Points, in no order, along strands that fork, close into loops and pass close to each other.
In the rows, 128 means zero.
Two points are linked if the straight distance between their rows is under 125. Some points are linked to none.
J_161: [140  87 116 101 200 103 113  52 137 124 155 111 151 185  83 119 103  89
 124 161 165 153 126 108 130 184 159 159  97 163 122 128  65  92 188 162
 121 154 110]
J_701: [132 109 120 113  92 142 179  91 160 126 119 164  96 134 114 161 116  96
 103 193 124 149  92 121 112 107 155 154 191 118 147 166 127 137 142 121
 118  90 132]
J_930: [105 173 117 177 112  88 146 173 146 162 100 132 121  88 135 118 118 152
 161  74 117  90 153 140  94 100  89 114 137 112 156 141 163 101  88 102
 112 142  65]
J_305: [164 109 146 107 126 127 126 120 168  99 134 159 122 130 105 120 117 108
 120 157 114 157 127 116 117 123 167 153 147 137 154 132  94 156 130 163
 158 116 153]
J_675: [ 75 154 127 119  98 155 163 102  86  99 137  78 106 120 153 156 143 141
  98 155 160 117 107 143 137 114 111  97 151  86 124 151 180 149 138  99
 105  71 119]
J_905: [112 117 148 160 113 149  68  95 103  91 145 107 108 147 137  98 170 120
  84 174 173  80 135  99 145 105 158 101 100  69 133 124 122 143 108 168
 115  78 161]
J_158: [133 139 151 129  97 119 168 192 162 187 109 193  89 109 154 167 115 121
 143 157  55 143  80 125 115 103 120 190 144 142 116 112 159 144 120 123
 159 110 202]
J_141: [178 127 161 112 111 129 104 164 159 118 132 158 120 118 145 119 133 135
 128 141 101 154 134 117 124 115 156 150 116 136 130 111 120 175 110 175
 170 126 189]
J_97: [ 88 161 113 121 104 155 148  78  99  85 131  87 104 131 156 173 140 137
  90 156 160 151  99 143 124 117 136 106 158 115 127 146 171 161 131  92
 105  57 100]
J_185: [179 102 104 110 116 153 124  85 191  98 131 152 117 145 101 129 123 101
 105 163 131 190 123 108 102 115 191 151 162 143 158 140 100 166 131 156
 147  96 127]
J_689: [196 168 106 146 114 127 141 166 212 146 112 161 123 109 130 130 132 172
 158  90  75 127 171 148  79 107 160 142 130 162 135 105 122 128  91 127
 157 168 103]
J_332: [135  98 123  91 130 147 129  82 119  87 172  88 142 157 107 126 124 112
 110 160 174 157 120 116 141 142 141 107 133 119 153 127 119 154 168 148
 125  90 150]
J_129: [155  90 101 127 141 188  48  94  60 129 142  88 162 157 148  72 201 154
 110 101 148 119 161 115 152 159 120  84  74 144  67  97 112 127 124 133
  98 187 132]
J_974: [122 101 115 105 205  87 141  61 128 131 151 105 151 178  87 133 102 106
 142 135 161 137 120 118 139 187 125 142  98 162 116 127  74  69 199 140
 119 172 100]
J_624: [130 119 200 135 120 107  82 192  89 135 128 141 150 120 148  93 137 127
 143 114 132  80 138 113 164 132 108 119  84  94 118 105 122 137  95 169
 144 127 219]
J_424: [ 69 107 173 129 104 127 141 103  94 110 149 129 110 128 109 134 125 103
 107 192 162  72 107 114 145 111 120 119 130  52 141 158 132 131 135 145
 115  80 174]
J_243: [ 72  93 190 116 126 111 131 105 105 103 139 148 116 135  98 135 100  82
 110 205 148  80 107 109 142 120 128 153 130  53 143 166 105 128 132 157
 120  80 178]
J_259: [101 177 119 160 128 118 121 110 122 123 118  95 134 110 136 122 132 139
 122  99 134 126 145 152 113 132 126 109 143 148 128 138 136 111 102  93
 117 122  54]
J_971: [139 157 142 165  84 131 122 145 154 142 121 137 113  95 141 110 152 159
 120 135 126 114 149 134 113  85 147 116 123 113 123 128 163 128  92 148
 139 125 131]
J_958: [124 131 185 135 131  87 134 164 165 135  97 201 105 110 141 146 104  95
 147 150  77 114 103 100 115 119 141 198 151 118 140 144  82 121 104 156
 169 114 170]
J_676: [127 106 169 105 127 108 145 143 160 130 102 192  95 128 124 157  93  74
 138 176  68 149  82  96 122 125 139 210 178 119 141 150  92 149 122 150
 161  94 183]
J_833: [114 121 195 138 108 111  96 160 113 120 127 157 116 115 138 109 129 122
 120 159 124  98 124 105 149 111 131 139 108  86 130 122 123 144 103 178
 150 105 205]
J_798: [133 107 117  76 111 156 170 125 121  98 170  97 129 131 119 144 115 127
 121 146 148 162 112 138 150 127 117  98 146 109 151 138 157 166 172 125
 132 100 161]
J_153: [ 73 136 153 142  86 137 153 109  90 120 141 107 104 113 137 140 143 127
 104 170 166  80 111 127 141 103 113  99 139  66 130 156 166 129 130 120
 107  82 147]
J_62: [152 108 132  85 166 105 164 115 156 101 156 129 152 152  87 132  95 111
 150 125 127 149 125 135 134 158 119 130 141 157 152 118  84 112 180 130
 140 148 128]
J_582: [133 139 126 142 117 125 170  86 170 115 117 150 123 129 119 149 115 104
 121 163 131 132 115 136 101 118 163 148 185 131 146 169 104  95 126 112
 118 107  88]
J_497: [ 78 128  83 130 169 148  99 153  37 143 126  46 166 144 137  91 144 157
 123  63 144 120 152 148 168 173  61  74  95 128 102 108 153 108 127  98
  94 174  92]
J_3: [ 86 131 145 199 124  90  67 145  95 157 112 123 139 103 112  94 140 101
 158  90 184  59 147 114 126 111 104  96 113 112 131 131 133  93  97 123
  89 156  67]
J_154: [131 152 172 187 109  77 108 190 166 169  93 204 130  77 145 128 128 149
 167 102 117  84 144 115 101  81 126 148 102 115 137 115 142 112  83 149
 146 139 141]
J_640: [136 104 119  76 184  94 165  99 132 112 162 102 157 164  83 137  93 117
 147 124 147 146 125 136 148 179 101 124 124 160 140 114  91  94 203 126
 126 158 120]
J_621: [168 103 100 115 141 141 133  56 186  96 136 133 134 156  97 139 109  85
 108 171 153 184 115 110  99 134 199 160 166 150 161 151  86 136 138 143
 133  90 101]
J_37: [ 88 128 123 202 128 140  22  96  59 140 113  95 148 120 138  88 175 110
 115  95 180  81 138 108 140 127 137  94  88 135  84 113 125 117  80 113
  91 137  75]
J_60: [139  97 177 120 137 123  89 186  56 139 141 121 166 141 131  76 151 126
 141  86 135  73 151 133 175 149  86  89  74 106 109  91 122 128 118 146
 119 160 199]
J_696: [123 129 181 158 129  82 132 145 167 131 104 201 117 102 116 128 108  96
 138 142 111  87 127 114 108 105 150 169 138 113 152 153  82  96 104 149
 141 126 131]
J_303: [105 103  89 157 156 177  43  60  25 123 132  75 168 163 156  98 185 144
 106  99 160 132 137 107 156 165 126  94  68 149  52  99 110 121 117 112
 100 164 110]
J_751: [103 151  81 100 185 118 128  86  93 114 137  58 155 156 122 141 113 149
 128 101 154 172 129 145 149 188 106 117 119 181 111 112 127 104 178  93
 119 147  67]
J_221: [123 135 154 154 119 103 155 116 173 126 116 177 119 110 113 132 115 105
 132 150 122 102 124 128 103 108 154 151 160 116 153 164  95  90 112 131
 128 123 106]
J_363: [153 136  77  88 129 146 188 111 161 103 130 108 135 141 119 162 101 132
 135 126 135 189 110 149 123 140 138 120 193 152 152 148 141 133 159  90
 129 108  91]
J_430: [146 150 186 163 118  88  92 194 168 156  99 192 136  87 161 130 134 147
 156 110 103 101 147 111 109 104 139 159  95 128 122 105 120 124  81 168
 166 138 168]
J_784: [110 125 187 137  99 112 111 164 135 145 108 180  89 106 151 136 130 117
 115 185  97 119 102  96 132  93 136 173 117 102 122 121 145 151 100 175
 164  93 211]
J_442: [ 99 108 105 138 150 135 100 174  46 157 130  70 161 139 127  77 153 145
 139  57 144  87 164 139 167 150  59  69  87 109 109 104 154 103 121 112
  92 184 113]
J_325: [156  97 111 108 179 111 123  57 176 106 146 123 149 169  82 126  95  79
 119 171 157 165 124 112 108 159 187 167 137 162 150 142  67 107 155 151
 125 114 100]
J_56: [ 99 189  88 157 125 108 169 183 147 152  94 115 114  97 153 132 110 168
 146  78 100 116 142 155  97 115  84 118 152 113 159 152 173 107  86  81
 116 135  55]
J_71: [170 108  82  76 118 152 204 135 177 115 135 145 125 135 110 162  90 121
 140 121 112 194 102 143 130 128 135 129 189 145 158 150 138 152 168 100
 141 115 134]
J_476: [127 155 151 184 109  82 115 184 146 167 106 164 129  80 131 110 126 149
 172  82 126  75 158 127 105  84 108 122 105 109 144 121 153 105  89 134
 124 152 113]
J_70: [ 99  98 190 126 154  97 101 119 120 102 137 150 139 139  93 103 100  79
 115 171 148  87 129 111 139 136 143 152 113  92 145 144  74 108 127 167
 133 112 152]
J_301: [192 155 129 120 135 118 129 169 189 135 127 158 134 113 126 122 133 156
 162  81  80 119 171 147  98 126 134 137 105 164 136  94  97 133 112 138
 156 174 119]
J_93: [134 153 121 130 106 125 190 167 153 139 124 138 112 106 132 137 111 156
 141 120  95 129 127 156 120 101 111 127 157 118 141 143 163 120 131 108
 133 134 124]
J_248: [162 172  91 140 100 156 139 136 166 123 124  98 115 113 145 130 144 165
 119 110 109 165 148 158  96 109 160 112 151 155 129 130 160 147 102 116
 142 132  85]
J_324: [116 106  91  74  90 172 191 112 125 114 146 108  93 124 134 175 132 124
 101 166 145 163  89 131 140 109 119 113 163 103 142 155 190 178 174 102
 118  72 149]
J_377: [172 147 168 129 116 118 123 195 166 147 127 163 133 107 162 136 127 152
 154 113  80 135 137 133 115 112 137 154 100 137 120 103 139 156 102 162
 172 140 191]
J_530: [130 174  84 140 108 138 187 191 157 158 107 114 107 107 155 139 116 181
 134 102  82 137 134 174 105  95 110 129 150 117 146 146 196 124 107  96
 133 139  91]
J_975: [162 142  91 116 160 141 100 149 141 155 134 108 145 122 130 103 150 164
 146  51  92 117 191 145 115 153  89 105  77 163 110  95 111 119 128 125
 121 219  77]
J_994: [191 123  94  94 110 154 191 175 189 136 130 164 105 127 124 160  95 130
 144 108  77 188 108 151 121 109 142 144 166 152 146 133 150 167 145 110
 161 134 159]
J_992: [ 95 193 106 155 103 162 109  82  96  81 122  92  93 121 169 159 151 156
  76 134 138 158 113 149 113 100 153 101 141 134 115 126 176 181  95  81
 110  60  90]
J_976: [ 86 111 104 187 153 157  27  65  33 134 117  96 168 143 148 100 175 126
 111  87 165 115 132 103 151 155 130 102  68 148  52 109 110 117  98 106
  97 165  83]
J_115: [111 138 117 108  93 133 210 148 132 139 121 134 101 105 133 160 110 141
 127 152 102 127 104 152 127 106 103 130 176 104 140 161 173 121 150  90
 120 113 124]
J_20: [102 156  87  92 179 103 138  65  89  99 130  63 145 160 126 169  95 143
 127 126 176 184 107 152 144 189 131 135 133 186 123 123 131 115 172  73
 110  97  74]
J_387: [135 101 138 106  95 134 164 127 157 141 111 191  83 125 112 153 109  94
 112 190  87 149  85 108 121 104 147 179 174 124 143 146 128 159 136 134
 140  92 174]
J_165: [123 121  88 110 180 138 105  79  91 128 145  68 159 161 123 122 137 147
 130  98 147 166 143 127 148 186 111 107  98 174  92 105 108 103 184 122
 118 188  89]
J_199: [125 149  83  83 155 119 180  81 133  91 125  84 148 151 125 177  91 134
 133 135 161 186 103 152 129 168 134 131 181 167 145 149 133 115 164  74
 113  88  71]
J_433: [173 132 117 115 101 138 186 179 186 160 111 191  94 124 134 166 102 126
 147 132  60 166  95 136 111 105 137 169 167 148 132 123 148 156 135 115
 161 130 174]
J_196: [100 126 151 173 108 144  71 105  86 111 140 100 126 134 135  87 168 121
 100 144 185  68 136 110 152 112 142  86  99  81 121 122 130 119 100 147
 107  93 142]
J_252: [122 129 171 136  94 117 125 182 151 173 105 183  91 107 162 151 132 123
 127 178  72 140  90 106 120  96 133 185 124 130 112 108 160 154 106 159
 174  94 212]
J_771: [167 142 128 120 154 115 109 168 153 153 130 146 145 113 119 110 141 153
 162  54  91  98 184 140 114 137  93 119  76 156 124  85  97 115 124 135
 132 202 104]
J_108: [156 111 147 103 145 114 136 123 160 103 148 143 141 136  97 119 110 109
 137 138 120 143 135 127 127 143 141 139 137 147 153 120  82 128 150 153
 145 135 141]
J_217: [152  97  92 106 166 173  77  91  85 132 146  94 169 158 136  96 165 157
 128  89 129 149 169 123 146 179 103  94  81 159  70 104  99 117 161 136
 112 223 114]
J_201: [ 75 122 134 192 125 140  50  96  44 124 126  82 143 137 136  90 173 108
 110 108 198  68 132 112 153 127 132  81  94 108  96 113 132 115  85 114
  86 103 100]
J_859: [126 113  93  82  79 164 207 142 136 145 129 132  85 112 132 175 121 128
 106 167 111 155  84 146 135 106 114 133 177 113 135 155 195 158 168  86
 118  93 141]
J_197: [136 128  77 124 167 158  85 128 102 150 131  85 158 134 142 101 157 167
 132  54 105 135 180 136 134 169  81  95  82 161  88 105 121 118 135 118
 114 223  75]
J_400: [124  83 137 132 140 139  88 165  39 145 139 101 163 146 122  66 167 140
 139  75 150  72 157 135 173 147  81  69  78 107 101  97 137 109 120 133
  99 180 161]

A fork is a point with three links, a tip a point with one. Leave the first point through the second and follow the links. Name the first fork or tip that comes.
J_93, J_530 => J_305
J_433, J_994 => J_217
J_476, J_930 => J_332
J_97, J_675 => J_70
J_976, J_37 => J_905
J_252, J_784 => J_497
J_70, J_243 => J_992

A tip is a point with one link. Name the tips that can be reached along the links from each point below, in the order of the rows.
J_305 => J_332
J_37 => J_905, J_689, J_497
J_153 => J_70, J_992

How many points has the smallest loop of links through each point below? Write 0 if it is on no loop.
J_676 => 7
J_305 => 9
J_243 => 0
J_859 => 0
